Each row is a point on a tangle of strands that fork and nearly touch. The rows are in no order.
Two points are linked if the straight distance between their rows is under 63.9. Some points are linked to none.
kezu: [ -8  -8 -33   4 -20   9  -8 -23 -25 -34  -5  -9  25   9   3  -1  13 -13
 -29  16  17 -26  20   1  -4  -7 -15]
ruvez: [  3  33 -18 -16 -14 -53  -4  22   9   8 -30 -20 -46 -17   9  22 -13  28
 -11  -9 -15  14   4  -9 -22 -15  31]
konil: [  0 -15  -4 -16 -13 -36   4  18  10  11  17 -22 -57  -5  16  42   2  -4
  16  12 -30  17 -25 -35 -27   5  12]
Giki: [ 45  15 -15  -9 -11 -31 -21  24   4 -22  -9 -12   2 -18 -14  20 -13  26
 -20   1  13   2   0 -10   7 -14 -24]
peb: [ 44  14  -1  -6 -27   5  11  23 -27 -12 -26   5  20  -7   5  28   0   1
  -4  -6   6  33  38  57  18  11   3]
Selin: [ 53  -4   6   1  -4  17 -42  19  19  -1  -2  -9  31  -6 -42 -21 -20  34
  24  10  36   6 -21  13  12   7 -19]
lozil: [ 19  19  -8 -22   4   9  22  -4 -27  28  16   4  19  10  30 -38  14  13
  14   5   4 -18  12   0  19   6  -6]
Dolon: [-14   2  28  51  23  21  18 -19 -18  17 -33  29   2   9  10  10  26   4
  13 -15  17   0  23  21  37   0  13]
soz: [ 16  12 -27 -19 -25 -22   2  18 -18  17   4 -11 -24   9  31 -17   1   7
   0   8 -32  -6 -33 -25 -21  25   3]
suk: [ -1   5  35  14  23  19  -2   1  15   6 -11  11  36 -11 -36 -17 -19 -30
  -2 -18  23   0   1  21  16   6   3]
gibun: [ 43  11 -16  -8  -5 -43 -17  24  19 -21  -7 -12  -9 -13  -5  32  -3  44
  -8   4  16   5  -7 -17  19 -35  -5]
luse: [  1 -15 -27   4 -43   0  19 -11 -47  -3 -25  -4   6  17  35  10  27  -2
  14   1  -9  21  20  55  14  21  33]
fefug: [-53 -12  -1  -4  12  35  33 -21 -11   4   8   8  -4  20  12 -16  25 -15
   9   3 -14  -4  15   5 -17  16  13]
zib: [ 29  12  20 -24   6  15  40   4  -8   9   9  13   2  -6  -3 -13  10  31
  37 -14 -10 -14  -6 -21   3  10  -1]
vatil: [-12   6  20  -1  18 -22   9  -4  15  24  26  -8 -24 -27   5   3  -9 -16
   6 -10 -12   9  -6 -33   5  -5 -19]
vimil: [  0 -12  30  45   7   6 -10 -12  -9  15 -21  12  43  -3 -18  -8   4 -26
  15 -13  35   3  19  33  38   7   2]
tel: [ 50  24 -16 -33 -12 -16  20  28  -5 -17  -7 -10  16 -12  -2  14   2  43
  17 -10   7  25   8  12  14   5   0]
piril: [-24  -2  19  28  30  16  26 -15  -6  -2 -18  20  10  12   7   7  14 -45
  -6 -18  -6  13  -9  42  31  -2  45]
kinet: [ 13 -10   3   4   9 -38  -2  15  38 -11  -3 -37 -17 -18   3  16   3  24
  17   4  12  10 -13 -45  32 -38   5]
viteb: [ -2 -19  -9  26 -14  16  24 -17 -40   4 -26   0  13  12  17  11  34   6
  23   2  18  -1  27  24  26  14  13]
gozib: [-57 -35 -40  -6  -1  42  23  -6 -21  24   6  13  -8  24  20 -38  24  12
  14   8 -10 -21  10  12  -4  -3  40]
fepa: [-28  -4  10  49  22  12  24 -24 -27  32 -27  25  -7  14  24   0  31  10
  18 -10   6   6  16  22  39  -3  34]
gileb: [-21 -36 -33  10 -43   3  12  -8 -42  12 -18  -5   9  27  39  -9  35   8
  35   8  -8   4   6  43  20  20  41]
riked: [ 21  11 -17 -11  -9  26  26  -6 -34 -16  -9  -1  20   9   7   7  22  10
   3   6  13 -17  25   4   9   7 -15]
vubom: [ 31  21 -19 -12 -12  10  10 -10 -29 -25  -3   1   5   4  11  18  14  10
 -20  13   8 -21  20  -6  -1  -8 -23]
duton: [-62 -33 -26   0  -2   4   8 -22 -20 -17   4 -10  23   2  -9 -15  29  -9
  16  -8  14 -23  32  29  11 -27  20]
Fulo: [ 15   0  29  34  17  19 -22   2   6  25 -16  18  43   4 -30 -13  -7 -20
  10 -14  41  -2   9  38  34   1   0]
vudon: [ 15  44  24  -4  46  15   0   7  20  -3  16  35  13  10 -12   0  -1 -11
 -24 -14   9 -14   5  10  20 -36 -22]
Tuz: [-29  -7  11  28  12  51 -40 -28  24   4  19  15  -6   1   6  -7 -25 -24
 -41  10  -4   2   0   4 -17 -24 -32]
kom: [ 50 -14  -8  18 -11 -18 -55  20  15  -3   5 -17 -25 -15 -18  26 -32   4
 -19  18  18  -6 -22 -20  -1 -28  -8]
kizum: [-68  -1 -12 -15  17  14  16 -23  -1   6  24  11  -3  11  30 -35  20 -24
 -18  -3 -28  -4   7  17  -2 -22  24]
zun: [ 30  -7  43   6  15  28   7  13  22  -5  -1  25  17 -13 -43   2 -12  23
  20 -13  21 -14   2  -5   7  -6  -5]
sak: [ 19  24 -23  -4 -21 -42 -11  -2 -22   7  -7 -10 -28  -5  16  33  -4 -18
 -35   7 -12  -5  10  -1 -23  -5   7]
fuzu: [ 14   6  31   9  27  17 -26  13  29  11  -2   3  31 -16 -46 -32 -33  -6
   4  -9  28   8 -18  10  13   0  -9]
Vem: [-59 -31 -18  22  27  23  30  -2  -9   3  -4  27 -23  14  11   9  23  -9
  -9 -10 -17  16 -13  45  26 -12  67]
Kone: [ -2 -19  24  25   5  35 -33 -13  14   5   2  -3  28   7 -38 -30 -23 -24
  11   4  27  -2  -6  19 -10  26  -6]
fulef: [ 36  22  -8  -7 -17 -23 -46  32  35 -14 -31   0  -5 -21 -18  14 -35  54
 -30  -7  16  20  18  15  -6 -36   2]
tudi: [-11  -4  18   5  16  -7  -7   5  27 -10   3 -17  17 -19 -36 -18 -28 -11
   3  -9  16   7 -10 -17  -2  16 -23]
gopu: [ 37   4 -11 -22 -14 -21  12  20  -3  16  12  -9 -35 -10  26  -1   2  38
  13   7 -22  -7 -30 -41   0  -8   7]
penu: [ 22  24 -24 -30 -34  12  25   2 -36  -7 -23   2  -9  17  21   2   7  14
   1   3 -22  -7   1  10 -25  28  15]
kimuz: [-17 -26   0  15  -1 -30 -28 -11   4  -4  29 -13  -8   1   1  24  -4 -45
 -22  19   0   1  -1 -21 -18   7 -33]
geva: [-37  16  13  -1  21 -12   4 -22  15  13  30   6  -5 -10  22  -7  -3 -51
 -32 -17 -26  19  -2  11   8  -8  -9]
gile: [ -9  -5   4  26  -1  26 -58 -25  11  18  30  -3  12   0 -10 -41 -12 -25
 -27  22  10  -7 -11  -1  -6 -17 -28]
popu: [ 45  38 -27 -34 -29 -19   4  27 -18  18 -12   2 -20  -6  33  -7  -5  36
  -8  -5 -25   5  -8  -3 -13   5  10]
Poz: [  2   1   4   2  16 -21  -1  13  20 -12  -4 -23  20 -23 -32 -11 -15   5
  12  -7  21  10  -7 -22  16   7 -20]
Delim: [-12 -33  13  31  -3  25 -21 -18  -5  -7 -13   1  37  13 -28 -13  -4 -28
  14   1  35 -10   7  22  -1  20  -4]
vomi: [-37 -24  -3  22  -1  14 -59 -26  12  -3  31  -3  19  11 -10 -29  -6 -32
 -24  19   9 -12   1   3 -18 -12 -25]
rosab: [-10  10  -1  -6   4 -59 -35  22  13 -26  -2  -7 -17  12  -6  39 -12 -16
 -30  17  -7  15  -5  -8 -46  20  -3]
Dob: [ 28   1   5  -8   3 -24  13   8   4  12  22 -12 -36 -20  13  13   4  19
  12   3 -13  -1 -17 -43   8 -17  -3]
Rir: [-55 -43 -27  30   3   6  15 -14 -34  32  -8  13 -17   6  17 -10  33  24
  28  -6   1  -3  16  30  24 -15  55]
Vubiv: [ 43   3   8 -10   0   3   9  16  -1 -12 -10  -4  32 -11 -29  11  -4  20
  26  -8  29   2   7   1  20  12 -18]
zagu: [ 33  18  10  -2  17   5 -20  22  19   7  13  17  42   8 -40  -6  -8  23
  19  -9  40  -7  11  14  21 -17 -43]
Bevog: [  7 -30   4  12  -1 -34 -15  14  49 -22 -10 -35 -32 -16  -2  32  -8  10
  10   9   6   8 -19 -39  20 -39  14]
nif: [ 32  21  25   0  25  15   3  14   8  13   0  29  37  14 -34   6   2  11
  27 -20  36  -8  21  25  23  -9 -20]
Zepab: [ 38  -8  37   5  10  36 -22  10  28  -3   2  22  24  -8 -51 -11 -22  29
  24  -8  26  -8  -9   0   3  -6 -13]
Fip: [-71 -15 -13   1  24  26   1 -20  11 -26  10  15  15   5  -7  -9   5 -33
 -39 -10 -12   0   5  37   7 -45  24]
lozi: [ 53   4 -14  -8 -16   1 -46  26  22 -20 -16 -23  21  -7 -32 -10 -34  40
   0  10  26  16 -25  17   4  -2  -8]
luva: [-40 -24  -3  14   0   8 -27 -25   6 -21  20  -1  25  15 -11 -16  -1 -30
 -22  13  15 -15  10  -2 -20  -1 -24]
mar: [-66 -25   6  -2  10  14  22 -22  -6  -6   5   7  14  21   0  -8  31 -28
  16   5   0   0  18  15 -17  14  16]
dotet: [ 33   3 -19 -10  -6 -45  -2  26  13   2 -15 -22 -47 -18  14  38   0  20
   1   3   4   7  -9 -19  11 -34  34]
gevut: [-20 -12  32  13  15  17 -14  -8  29  -8   9  -1  20  -3 -34 -19 -32 -27
  -2  -5  12   9  -6   4 -16  21 -22]
roku: [ 26  17  19 -20  15   3  32   4  10   4  16  15   4 -16 -14  -3   8  39
  25 -11  -4 -10  -1 -29   8 -10  -9]
neri: [-21   4  18  -8  10 -13  15  -7  16  35  29  -7 -39 -13  24   4  -6 -15
  13  -6 -33  14 -13 -31 -13   6 -20]
faf: [  7 -15  13  -1 -19 -15   5  -1  18 -21  17  -1 -37 -16  -6  45 -14  10
  -4   7 -30   0 -17 -43 -28  -8 -17]
nise: [-50 -29   4  -2   0   6 -12 -19   1 -35  14   4  17  27   0   4  11 -25
 -10  23   1  -5  13  -9 -33  12 -22]
pugir: [-35  -3 -16   2   2   8  15 -30 -17  -5  23  -5   1   8  16  -9  23 -16
 -19   9  -5 -22  22 -17  -6 -11 -16]
dab: [ -5  25  -6  -4  -8 -56 -18  21  18   7 -24 -11 -40 -17  -9  33 -22  17
 -22  -8  -5  11  14 -10 -37 -11  21]
Ravo: [ 19   8 -38 -29 -33  -3  18  -4 -40   4  -1  -9  20   9  37 -24  17   1
   5   4  -8   1   6  21   8  28   8]
lubar: [-15   0  11 -13   6 -12  26  -1   5 -19  11 -15  -5  -3 -16   3  -2  -6
  18  -2 -12   6 -10 -29 -26  32 -17]
Petam: [-25  -6   9 -10  -1  -5   5   2  13  47  35  -2 -35  -1  35 -14  -6 -10
  16   2 -40  11 -27 -32 -17  20 -11]
mape: [ 46  23 -19 -35 -16 -15  23  26 -20  -1  -7 -11  13  -5  13  -5   3  32
  27  -7   0  23  -1  12  19  21   7]
Kiz: [-15  11  -9 -23   0 -52  -2  20   4 -14  13 -23 -18  15   8  11   8  -5
   5  17 -24  25 -23 -23 -35  37   2]
fiziv: [ 16  11 -12  12 -11 -37 -60  21  31  -8 -27 -25 -25 -13 -18  16 -45  18
 -34   1  14  13  -6   3 -21 -18  11]
mokup: [ 34  -1  19  19   8  17 -53  -2  26  17  28   2  -1 -13 -26 -25 -28   8
  -8  16  12  -6 -23 -19  -7 -23 -32]
dukop: [ -5 -15  14   1   5 -19   0  11  51 -34  -4 -26  -4 -20 -25   6 -21  29
  19  -3   5  13 -21 -41   4 -11 -10]
Mifi: [ 49  17 -16  -6 -15 -15 -60  29  40 -18 -26 -17   6 -13 -24  -3 -38  57
 -16   7  14  23  -9  20   3 -29   3]
mov: [-38  -3   1  -2  12  36  39 -17 -14  23  -2  14   2  18  20 -33  23 -15
  10  -3 -10  -7  11  14   3   6  34]
Gepu: [-56 -17 -14  -6  10  50  28  -4  -7  26   1  26  -6  26  28 -41  19 -10
   2  -1 -23  -8  -4  23  -4  -1  46]
Vum: [ 36  17   2 -19 -26 -15  18  24  -6 -23 -42  -2   3 -19 -20  27 -13  27
   3 -19  -1  23  13  27 -11  20  18]
vura: [ 22   1 -10   8 -37  -1  19   5 -37  -7 -30   0  16   0  19  22  14  -7
  -1  -7   0  33  34  61  18  18  20]
mekit: [-14 -15 -32  -6 -26  31  28  -9 -37  -2 -19  -2  -6  34  21  -4  30   6
  19  18 -12 -13   4  11 -19  34  27]
Buz: [ -7 -10  39  54   8  12  12 -19 -15  14 -36  19   3   3  -3  17  13  -3
  24 -11  20  -4  17  11  26  16  -1]
Lanu: [  3  -5 -12  -5 -24  -6  15  -7 -31 -17 -23 -13  20   8  -6   9  15 -13
  15  -2   8   8  12  22   1  38  11]
rifat: [  4 -21  31  12  -4  15 -30  -9  34  -4  22   5 -17 -22 -14  17 -33   9
  -6   1 -13   2 -16 -27 -19  -7 -38]
sel: [ 14 -10  40  11   9  21  24  -1   5  -6 -15  12   9  -9 -36  11 -11  -1
  28 -15  17 -12   1  -5   4  16  -5]
vogez: [ 28 -12  12  17  10  -1 -34  -1   1  19  28   2 -16 -18  -9  23  -9 -23
 -19  13  19 -21   6 -24  11 -32 -37]
kabi: [-59 -20 -16   7  26  35  34  -5  -4  16  -5  26 -17  24  19 -13  19  -9
  -2  -5 -26  14  -7  42   8  -5  64]
doto: [-43  21  17  -8  22  12  21 -27  11   6  19  11  -6  -6  19 -12   0 -37
 -20 -10 -30   9   3   3  -8  -3 -10]
nol: [ 30  -9   2  12  -4  45 -21 -10 -11 -21  -9   5  28   5 -21  -5  -8   1
  -4   9  27 -23  10   5   1   5 -25]
Vupi: [-42  -7  -1  44  28  14  30 -14 -17  19 -23  29 -18  14  19   0  32   0
  -3 -11 -10   8   1  37  37 -11  60]
pimel: [ -7 -18  26   1  -9  23  -2 -12  19 -41   8   7  -6   5 -15  29 -21   4
   1  10 -18  -7  -9 -26 -42  20 -35]
Ranul: [ 18  10   0  -3  20 -21 -16  22  23  -8   2 -19  15 -23 -28  -8 -16  20
  11  -4  31   6  -6 -19  30 -16 -28]
Mis: [ -2  -4 -18 -12 -20 -10   2   9 -13  29  15  -7  -6  17  34 -38   1  -5
   5  11 -31 -13 -30 -29 -15  32  -4]
rumak: [-20 -28   5  18  -7  35  27 -18 -20 -18 -25   2  -6  22  -6  23  23 -10
  20  10   9 -10  15  -2 -14  27   7]
Pame: [-39  -2   0 -17   0  17  13  -8  -3  25  21   7  -6  23  30 -41   9 -15
  12   5 -33  -7  -8 -12 -26  28  -2]
gubu: [  6  15  -9 -14 -13 -34  -9  10  -2 -34 -23 -16   6  -1 -24  17 -16  -3
 -14  -6   3   9   1   6 -33  33   2]
Gul: [ -3 -16  22  10 -10  28  33  -7 -12 -24 -16   4  -5  11 -15  27  11  -6
  32   1   2 -12   7  -6 -20  34  -1]
ruvuk: [ -4  -1  40   4   8  30  -9 -12  34  -7  16  21  -3 -22 -18   5 -32   0
 -13 -14 -15  -3  -3 -16 -15 -14 -37]
folo: [-19 -10  -3 -13  -8 -19  -3  13   4  33  32  -7 -26  16  35 -18   5 -10
  16  14 -41   8 -33 -35 -26  34 -17]
Nune: [  0 -22  18   8 -12  -2 -25  -5  22 -23  21   2 -21  -8  -9  36 -25  -2
  -7  10 -15   3 -16 -34 -34  -1 -39]
lofi: [ -3   7 -18 -13  -5  17  16 -11 -26  29  17   7   4  15  42 -48  14   3
   0  11 -12 -26   0 -13   4   6  -1]
lod: [  1   1   9 -18   1 -12  30   4  11 -14   6 -16  -9 -15 -16   1  -8  20
  21  -6 -13   5 -17 -35 -10  16 -10]
pem: [-74 -10 -12  -5  24  23  23 -22   0 -10  11  12   3   7   9 -21  20 -20
 -14  -8 -15  -1  13  24   2 -27  27]
Veme: [-49 -29 -47 -16 -15  27  19 -13 -31   6   5  -2   3  22  23 -33  32  14
  10  17 -11 -24  12   7  -5  -3  29]
neb: [-37 -12   5  24  13  27 -26 -28   9   6  20  12  -5   0  10   7  -7 -36
 -41   9  -1  -8  16  -9  -7 -32 -32]
Sedo: [-42   9  12   7  21 -21  -2 -22  15   5  24  -1  22 -10  -7 -23   0 -45
 -28 -14  -5   6   1   5  10  -7 -14]
vuzo: [ 17  16  -2 -13 -23 -18   6  17  -6 -23 -42  -7   2  -3 -26  25 -22   7
  -1 -19   0  14  13  25 -26  32  14]
nog: [-25   1  22  30  24   3   9 -16  -6   9 -19  18  30   6  -5  -8  17 -38
   1 -21  12   7   5  42  42 -10  44]
zutok: [  3  22  25  -1  30  14  29  -5  -5  18  -5  14  23  -2  -8 -18   5 -23
  15 -21   8   3   9  20  21   6  19]
posa: [  9  -3  -3 -22 -15  22  19  25  -4  29  -1   5   5  12  14 -46  -7  15
  35  -4 -25 -19 -30 -20 -13  38  -1]
Tesu: [ 17  31   8 -14  35 -30  12  10   7  21  22  -3  11 -13  -4 -17   4  16
  10 -15  21   3   5 -21  32 -14 -16]
gemod: [ 44  14  -8 -20  -7 -15  10  17  -3 -25 -10 -11  18 -14 -17  11  -4  24
   6  -5  15   4   6  -4  15   4 -17]
Zomu: [ 24  16  -5 -17   5  11  24  -6 -28   6   5   2  21   2   7 -11  21  12
  16  -1  12 -12  21   2  17   6 -14]
papug: [-15  -2  11   9  22  72 -15 -11  27 -25  -6  25  11   9  -5  -3 -23 -33
 -42  -6  -6  15 -19  39   4 -16  -6]
moke: [ 47  -8  25  12   4  34 -35   7  19  17  -2   8  27  -3 -48 -25 -20  23
  31   8  32  -2 -17  14  11   7  -8]
Midup: [ 31  -7 -21 -19 -17 -34   4  29   4  24  -3 -25 -58  -8  25  26  -1  11
  15  10 -13   4 -29 -24  -5 -19  43]
mog: [-40 -45  -5  58   8  15   1 -23 -21   4 -23  16   2   6  -6  11  23   6
   2  -3  29  -6  23  23  24  -8  16]
givub: [ 15   0  -4 -11 -17 -29  13  10  14 -24  -1 -10 -36 -15  -6  32  -5  27
  -3   0 -28   2 -26 -38 -26  -3   7]
Vit: [ -8   9 -45 -16 -39 -25   0 -22 -40 -13   6 -15   3  10  36  -5  25  -9
 -26  13 -16 -13  13  10 -12  -2   8]
Zaf: [-21 -24 -25   6 -11  40  37 -14 -38  -6 -23   0 -13  27  13  13  35   4
  18  16   6 -10  17   8  -9  21  22]
Ged: [ 42  17 -20 -11 -16 -32   4   8 -27  13  10 -11 -36  -9  20  32   6  -3
 -15   8  -9  -9  -3 -20  -4 -10   4]
Nezo: [-11  21  14 -16  12  26  19   8  11  45  10  28  -3   8  35 -54 -12  -7
   2 -10 -37 -11 -24 -10   1  16   4]
Gad: [ 37  -8 -14  14  -9 -27 -65  25  33  -6 -20 -31 -30 -12 -11  19 -35  16
 -20  13  20   1 -24  -4   1 -35  16]
zum: [-45 -30  16  10   4 -12 -34 -20  13   2  37   4  -5   8  14  27   6 -43
 -16  20 -11  11  12 -13 -26   4 -38]
potup: [-32 -10   5   5   5   1   4 -22  -5  -5   6  -2  38  -1 -16 -21  11 -32
  -3  -8  18 -13  19  15   8   0  -1]
rize: [  6   4 -33 -23 -34  23  13   2 -35   4 -22   0  -4  36  31 -19  13   6
   3  10 -25 -14  -2  10 -28  34  19]
Pasu: [ 12 -10  11   2  11 -21  10   7  10  23  29 -19 -41 -27   8  22  -4  -8
  13   2  -5   2  -7 -39   9 -18  -9]
nalib: [ -3  38  20 -19  36   5  33   6   5  26  16  11   8  -8  12 -40  -3 -11
   3 -21 -19  10 -15  -1  13   2   8]
kevu: [-45   6  13  11  20   4 -28 -21  25 -10  19  12  18  -2  -4 -17 -14 -54
 -46 -11  -7  10  -6  23   6 -20 -13]
saraz: [ 52 -20   0  21  -4  -9 -53  15  10  20  21 -10 -17 -12 -17  19 -19  -8
 -14  21  30 -17 -14 -21  12 -28 -22]
kod: [ 28  -3   0 -18 -18  22  28  14 -23  24  -8   5   3  11  15 -25   4  20
  42  -3 -11 -13 -14  -3   0  43  13]
refo: [-24  18   3 -16  15  47  25  -1   3  34   7  29 -10  19  40 -45  -2 -11
  -7  -4 -39 -11 -11   2  -2   6  13]
meki: [ 51  -6   5   6 -19   3 -10  25  -6 -17 -24  -4  33  -7 -27  21 -12  10
  18  -4  30  14   9  31  24  21 -16]
Gose: [-39 -31   4   5   3  -4 -34 -15   5 -35  27  10   6  24  14  24   8 -30
 -22  37  -6   1  10 -14 -39  11 -36]
nufon: [-75 -31  14  -8  15  16   3 -19   7 -24  15  13  19  23  -3   4  25 -28
   3  12  -2   2  22  11 -23   9  -5]
basev: [ 41   4  -2   2  13 -35 -21  21  12  11  22  -7  -6 -10 -12  25   4  15
   2   1  28 -14   2 -27  26 -35 -30]
kot: [-41 -11  -2  17   8  10  -3 -31  -5   8  27   5 -13   0  22   9  14 -38
 -31  14  -8 -11  22 -17  -6 -26 -24]
kiviv: [ 19  33 -26 -20 -27 -39  -5  25  -8  26 -15 -11 -45  -6  27   1 -11  26
  -8  -7 -32   8  -9  -8 -25  -1  26]
tob: [ 15   4 -15  -9 -16 -22   6  -3 -22  15  18 -20 -38   3  28  11   8  -9
   0  13 -25 -11 -16 -31 -14   7  -3]
merif: [  9 -15  40  32   2  17  13 -10  -4  -2 -23  10  14  -2 -21  13   1  -8
  29  -8  26  -4  12   7  12  22  -3]
tar: [ -8 -18  27   1  -2  39  17 -14   7 -30  -2   9  -2   6 -19  20 -11  -4
  14   1  -5 -11   6 -19 -30  21 -24]
Dubin: [-54  -5   2   9  19  19 -17 -22  16 -17  11  14  27  -1 -12 -28   1 -41
 -41  -6   3  -6   8  32   6 -34   9]
domuk: [  9  45  20 -21  44 -14  25  13   9  21  20  12  10 -11   3 -21  -3   5
   5 -22   1   5  -4 -11  25 -15  -3]
rebo: [ 15  24  -9 -23  13 -23  21  11  -7  13  15 -18  12 -16   8 -21   6  20
  22  -9  11   7  -5 -23  20   6  -9]
Boni: [ 29  -2  -2  12   3   2 -14 -11 -17   1  17   3 -13  -4   9  24   5 -14
 -23  17   8 -30  15 -28   9 -27 -37]
lib: [ 24   6  14  10  19  11 -50  11  36  20  21  -5  11 -15 -36 -37 -30  16
   0  11  24   3 -29 -16   9 -22 -28]
val: [  5  17 -35  -4 -28 -42 -10 -15 -29  -4   1 -11  -6   0  22  18  13 -24
 -42   8 -10  -4  16   4 -17  -3   5]
gogin: [-29 -11  24  47  13  -6  -3 -22  -8  16 -28  15  35  -1  -7  -2  17 -24
   7 -18  22   5  15  44  41  -9  25]
loku: [  5  17  13 -22   6  17  24  14   3  36  13  13  -5  -1  20 -48  -9  14
  25  -8 -25 -10 -24 -23  -2  20   2]
loti: [-28 -13 -56 -20 -30   2   9 -21 -39 -11   6 -12   6  21  35 -23  33   5
  -5  16 -13 -21  11   9  -7  -3  16]
rig: [-48   2 -13 -12   6   8  12 -28 -13  25  27   7   5  11  39 -57  21 -18
 -10  -1 -23 -21   6   4   3 -15  18]
deno: [ -5  13  30   4  27  47   8  -7  26 -26 -11  23  13   1  -9  12 -20 -37
 -24 -15 -15  19 -20  35   9  -7  -6]
gud: [ 36  40 -21 -34 -30 -10  19  12 -29   2 -19   2  -9  -6  19   2   1  22
 -13  -7 -20   6  12  12 -16  14   8]
sur: [ 21  16  26  -8  18   3  16   1  14   1  24  12  -1 -18 -12   5  -1  22
   4 -10   1 -13   5 -33   6 -22 -26]
pom: [ -3   8 -11  -5   2   0  19 -20 -23  13  23  -6  -7   2  28 -17  20 -14
  -7   7 -12 -18  11 -25   3  -1 -12]
lipe: [ 32   4   5 -26 -16  21  38   4 -18   6  -7   3  -4   3   2  -9   9  31
  38  -3 -18 -12 -13 -14  -7  28   9]
Fufuf: [ 20  38  27  -9  44  14  15  12  14   4   8  37  27  17 -28   6   2   6
   9 -24  19 -11  10  22  16 -23 -14]
Tofo: [ 47  -1   1   6 -24   1   8   8 -24 -22 -27  -5  27  -3  -8  27  -1   1
  14  -6  21  15  21  37  24  22  -6]
Botub: [-28  -3   4 -16  -2 -14  14  -6  -6 -23  12  -8   0  18  -1   7  13 -16
   7  14 -17   3  -3 -18 -32  37 -18]
lat: [ 38  24 -23 -34  -8 -20  11  22 -19  10   5 -16   8  -4  26 -18   0  32
  19  -1  -5   9 -10 -13  16  17  -2]
fefur: [-44 -46 -30  24 -17   5  14 -16 -39  19 -16   1  -4  18  29 -10  38  21
  38   1   0  -4  16  29  25   3  41]
misuv: [ 10 -31  15  16  -1 -19 -29  11  51 -19   6 -20 -19 -26 -18  15 -22  23
   2   7   7   8 -26 -43   6 -30 -12]
bisa: [ 21   7  -1 -23 -12 -16  26  12   9 -28  -5 -13 -15 -16 -17  12  -3  37
  12  -6 -16   1 -20 -33 -11   4   6]
Gateb: [ 25  35  -7 -28 -23 -22  17  22   4 -21 -30  -3 -12 -22 -15  15 -13  46
  -5 -20 -14  18   9   3 -22  -1  21]
bobur: [ 11  16  39  -2  22  21  14  -2  25  -3  13  23   5 -21 -20   1 -16   0
  -7 -14  -5  -5  -1 -16   4 -20 -21]
nefe: [-25   8  22   5  29  31  26 -11  12 -19  -8  16  14   5  -2   1   2 -48
 -23 -19 -11  15  -7  33  15  -1  22]
kigo: [-22   5  -7 -27 -10 -25   5   1 -15 -26   6  -5   7  28   3   6  26 -16
  -3  19 -20   7   0   2 -41  45   5]
Tugu: [ 18  11  -2 -10  21 -40  -2  20  34  -7   3 -26   8 -13  -7   4   1  41
  23  -6  25  11  -2 -33  39 -35 -17]
zalo: [ 19   4  16  26   9  23 -59 -13  20  28  30   2  -2 -10 -14 -25 -21 -18
 -20  18  11  -7 -15  -8  -2 -24 -36]
zade: [  3   3  -8   4  -3 -50 -30  22  28   0 -33 -24 -46 -18  -4  48 -26   6
 -17  -5   7   6   9  -8 -18 -32  37]
tadup: [ 32  26 -18  -4 -16 -35 -27  13  -1 -15 -22 -13  -2 -19 -10  20 -26  13
 -37  -5   7   4   5  -1  -9  -5 -13]
kelum: [ 20  12 -11   4  -8   2   4 -18 -29 -15   8  -3 -13   3  15  24  11  -3
 -21  18  -3 -28  16 -28  -3 -14 -27]
Sugo: [-10 -37   2  56 -10  19 -11 -18 -22   0 -35   7  21  13  -6  14  14   1
  10   6  37  -2  24  23  30   8   0]
luki: [-12 -13  -6   2  -4 -51 -25   6  -2 -16  21 -11 -22   8   7  47   1 -37
 -20  25  -8  10  -6 -15 -33  18 -13]
nimit: [ 37   4 -15   0 -10 -46 -19  24  26 -10 -20 -21 -33 -19   1  42  -5  26
  -9   3  16   5  -2 -19  19 -42  21]
vasa: [  4  11 -20 -22 -22 -21  23  -1 -22 -14 -12 -17  11   4  -2  -5   8  -7
  12  -2  -5   7  -2   6 -15  43   9]
lovid: [ 48   5   1  -7   0  10 -37  26  22   3   7   0  43   1 -40  -8 -19  37
  22   5  40   3  -3  10  23  -6 -38]
rimom: [-12  11 -18 -32 -14 -34  11  12 -20 -14  -1 -13   5  27   3  -5  19  -8
  10   9 -18  13 -14  12 -35  54  19]
Feve: [-16  30  16 -14  29  16  32 -12   4  12  17  16   6  -2  20 -26   3 -28
 -16 -15 -26   4  -8  10   9   0  15]
Buf: [-19   6   8  15  19  76 -37 -19  26  -4   7  23   3   8   0 -16 -25 -22
 -48   8  -2   7 -11  25 -11 -25 -15]
demu: [ 17  23 -14   4 -19 -36 -44  13   9  -6 -25 -12 -15 -16 -12  17 -42   7
 -42  -8   8   6  11  12 -28  -7  -3]
Led: [-10 -41   3  39 -20   9 -12 -21 -20 -13 -26  -4  29  11 -11   7  10 -17
  14   2  32  -1  16  34  17  22   2]
Febif: [-55 -39 -15  40  12   7  13 -15 -26  13 -18  13 -11   3  -2   8  32  18
  11  -8  16  -3  24  27  27 -19  41]
fivab: [ -6  16  -6 -13  -2 -49 -19  19  10 -33 -16 -12 -16   3 -15  20 -21  -2
 -20   5  -6  16  -9  -7 -45  25  -1]
tize: [ 19  36 -16 -20 -17 -42   3  22  16  -7 -28 -10 -26 -25   4  16 -11  48
 -12 -11 -12  18   7  -8  -9 -21  22]
Vek: [ 46   4 -26 -19 -15 -33  -1  30  -6  28   6 -13 -43  -4  35  12   6  30
  10   5 -14  -3 -30 -30   7 -13  22]

A fork is a point with three links, a tip a point with one. Leave the first point through the second and follow the links. Name the first fork or tip that comes.
Delim / Led: gemod
Sedo / kevu: rig
Pasu / Dob: Giki
Lanu / vasa: Nune
lod / lubar: Lanu
tize / Gateb: nise

A fork is a point with three links. Follow the links from the first point to the second and name the forks in between, in order.
kom / peb: Giki, gemod
Petam / saraz: Giki
Tesu / Midup: gemod, Giki
mekit / lipe: Nune
sak / kabi: Gepu
nif / fepa: Selin
mar / kiviv: nise, ruvez
Veme / fulef: Gepu, Selin
Gul / luki: ruvez
domuk / mog: gemod

Follow the links from the first point to the second, and from the first to the third. Name the last point that the two ways share.
neri / saraz / Vubiv: Giki
tob / fefug / Vem: Gepu
fulef / vudon / Gepu: Selin
sur / Zaf / givub: Nune
vasa / mekit / ruvuk: Nune
gile / merif / popu: nise
zade / rize / Gose: ruvez
kom / Midup / kevu: Giki
Gose / penu / zade: ruvez
Fufuf / kabi / fulef: Selin
